A landscape with many peaks, sampled at points; each row gives a point and its height.
From any point a climber steps to the highest of the 6 points nearest to it. It stops when none of these is higher. Distance is the straight distance between rows; heights are no part of it.
Q628: [ 30 -25 -24 -52   4  -3  12   8  -7  18   4 -15  33  13   9   0]  height 47.5
Q909: [-34 -15 -38  -4 -28 -24   2  30 -19 -11  23 -37  11  16  -1   2]  height 46.0
Q827: [ 15  15  59  46  16  22 -42 -45  39  37 -35  53 -21 -40 -20  27]  height 15.4
Q21: [ 13   8 -70 -85 -15 -32  17  20 -42   1  20 -15  13  66  10 -39]  height 69.4
Q461: [-39 -24  32   9   3 -12 -15  -4  24  16 -65   1  17 -35 -10  41]  height 71.3
Q606: [-42   3   2  48 -10 -15   1  24  -4 -39  27 -31  -4 -24  -8   2]  height 45.7
Q88: [ -8   3  34  37  12   3  -8  -2   6  -8  -9   1   0 -38 -11  13]  height 54.1
Q976: [ 66  -5 -28 -68  13  12   3  -7 -13  19  19   4  18  35  22 -33]  height 50.7
Q536: [ 24 -27  -5 -36  12   6  -3  -2  10  37 -19 -20  33  -7  -5  15]  height 40.3
Q63: [-29   0 -45  20 -16 -23  23  34 -17 -30  37 -36 -21  23   6 -14]  height 41.7
Q498: [ 40  19  34  18  18  31   2 -28   8   2  42  17 -19   2   4 -19]  height 68.1
Q276: [-22  21  75  77  -4  33 -21 -48  47   7 -31  63 -42 -63 -22  29]  height 60.1
Q439: [ 21  16  60  63  13  30 -15 -36  24  10   9  20 -33 -42 -16   8]  height 32.5
Q680: [  5  16  64  72   9  26 -48 -43  43  26 -57  62 -32 -42 -24  38]  height 10.0
Q476: [ 12   1 -46 -51 -15 -11  19  22 -18  -2  20 -30  22  37   4 -11]  height 53.4
Q317: [ 19  -1  36  19  11  23 -58 -28  46  50 -93  66   6 -15  -1  63]  height 5.3
Q202: [-16  -1 -48  -8 -11 -21  15  31 -19 -24  33 -29  -8  42  14 -16]  height 47.7
Q422: [  7 -25  16 -15  18   2 -14 -12  13  39 -47   1  28 -24   0  33]  height 36.7
Q819: [ 39 -19   5 -21  28  11  -9 -25   7  52 -18   6  20  -6   7   5]  height 66.8
Q726: [ 29  29 -42 -51  14  -4  21  18 -55 -33  46  19 -29  51   9 -64]  height 55.1
Q601: [ 48   5 -17 -50  11  13  12   5 -41 -21  41  19   0  37  20 -36]  height 60.8
Q478: [  5  -6  21  20  16  12   8  -2   6   0  14  -7  12 -19   2  10]  height 63.3
Q6: [-78  -7  45  42 -25 -17 -11 -21  59 -16 -78  16  -2 -40   3  61]  height 46.8
Q364: [-40   3  60  73   2  19 -11 -25  21 -19  -8  21 -19 -66 -28  17]  height 41.1
Q510: [-22   7  -6  35 -11   2   5  15   2 -30  24 -16  -8 -17  -2  -8]  height 53.5
Q772: [ -9  -9  49  28  11  19 -33 -25  44  20 -80  46   4 -49 -21  49]  height 25.1
Q751: [ -3 -14   0   7   2  -6   5  14  -8  -2  -1 -25  23 -13   5  11]  height 60.0
Q705: [ 56  -3  15 -13  20  26  -1 -19   2  23  19  14   4   5  14  -9]  height 65.0
Q694: [ 31  12  16   4   7  23  10  -6   1  -4  29   5  -4   1  14 -21]  height 76.4
Q423: [ 59  20  16 -20   5  16  10  -5 -14 -16  47  22 -17  21   5 -44]  height 67.9
Q990: [ 14 -13 -31 -30  -5  -3  18  15 -10  -2  23 -20  15  21  12 -11]  height 51.8
Q11: [-11  20 -68 -18  -8 -33  34  30 -47 -30  38 -16 -35  60  21 -53]  height 43.1
Q201: [ 38   5  35  16  30  29 -21 -32  20  28  -1  23  -6 -27  -9  18]  height 45.9
Q640: [-47  13 -25  43 -20 -10  14  35  -5 -44  44 -27 -27   5   3 -13]  height 39.5
Q428: [-29 -16  -8  26 -18 -24  -2  21  -5 -13   2 -38  16  -9   1   4]  height 52.3
Q744: [ -9  21  -2  24  -6   8  21  26  -8 -39  49 -16  -8   2   1 -21]  height 56.1
Q153: [ 19  13 -56 -61  -8  -8  28  16 -40 -22  22  -5   1  57  20 -45]  height 60.9
Q651: [-64 -29   5   6 -31 -32 -12  16   2  11 -40 -28  28 -10  -8  34]  height 45.0
Q709: [ -66  -24   22    1  -28  -18  -11  -19   45   14 -103    7   24  -21
   -8   65]  height 68.2
Q891: [-13   1 -64 -47 -28 -30  21  26 -23  -6  25 -35   0  60   2 -23]  height 53.9
Q196: [ 36 -15  13  -8  31  12 -26 -31  22  70 -55  19  12 -14  -6  28]  height 69.3
Q809: [-58   4  57  61   1   3 -11 -12  25 -24 -39  17 -11 -65 -12  25]  height 35.9
Q648: [ 25 -14  28  15  28  13 -16 -12  15  27 -16   5   3 -23 -10  15]  height 46.5
Q534: [ 38  32 -20 -38  16   6  20   9 -45 -39  52  21 -24  32   5 -55]  height 60.6
Q197: [ 46   2 -62 -98  -4  -8   8   1 -39   9  16   2  20  49  16 -45]  height 46.3
Q862: [-41 -15  22  26  -9 -26 -10   7  12   4 -38 -21  21 -36  -5  29]  height 50.0
Q840: [ -2  29 -33   1  -3   5  35  19 -16 -46  42   1 -21  30   6 -41]  height 51.2
Q991: [-38  -5 -90 -71 -31 -47  23  30 -42   5  38 -42 -17  83   1 -30]  height 50.1
Q178: [-20 -22 -15 -22 -21 -29 -11  18  -8  24 -15 -50  34   2 -10  26]  height 49.9
Q962: [  8  18  21  29   5  30  22  -4   4 -31  46   8 -12  -4   0 -17]  height 66.5

For each start below, name the point where the climber stops.
Q88 -> Q694
Q976 -> Q694
Q628 -> Q196
Q990 -> Q694
Q63 -> Q694
Q11 -> Q21
Q536 -> Q196
Q202 -> Q21

Call two points neighbours if one is among the 6 nearest of the other. Go from one point of each pair to the other, from neighbour to neighbour, staying as high as possible. Name the lowest point that can't be avoided.
Q276 / Q694 -> Q364
Q21 / Q196 -> Q601
Q694 / Q196 -> Q705
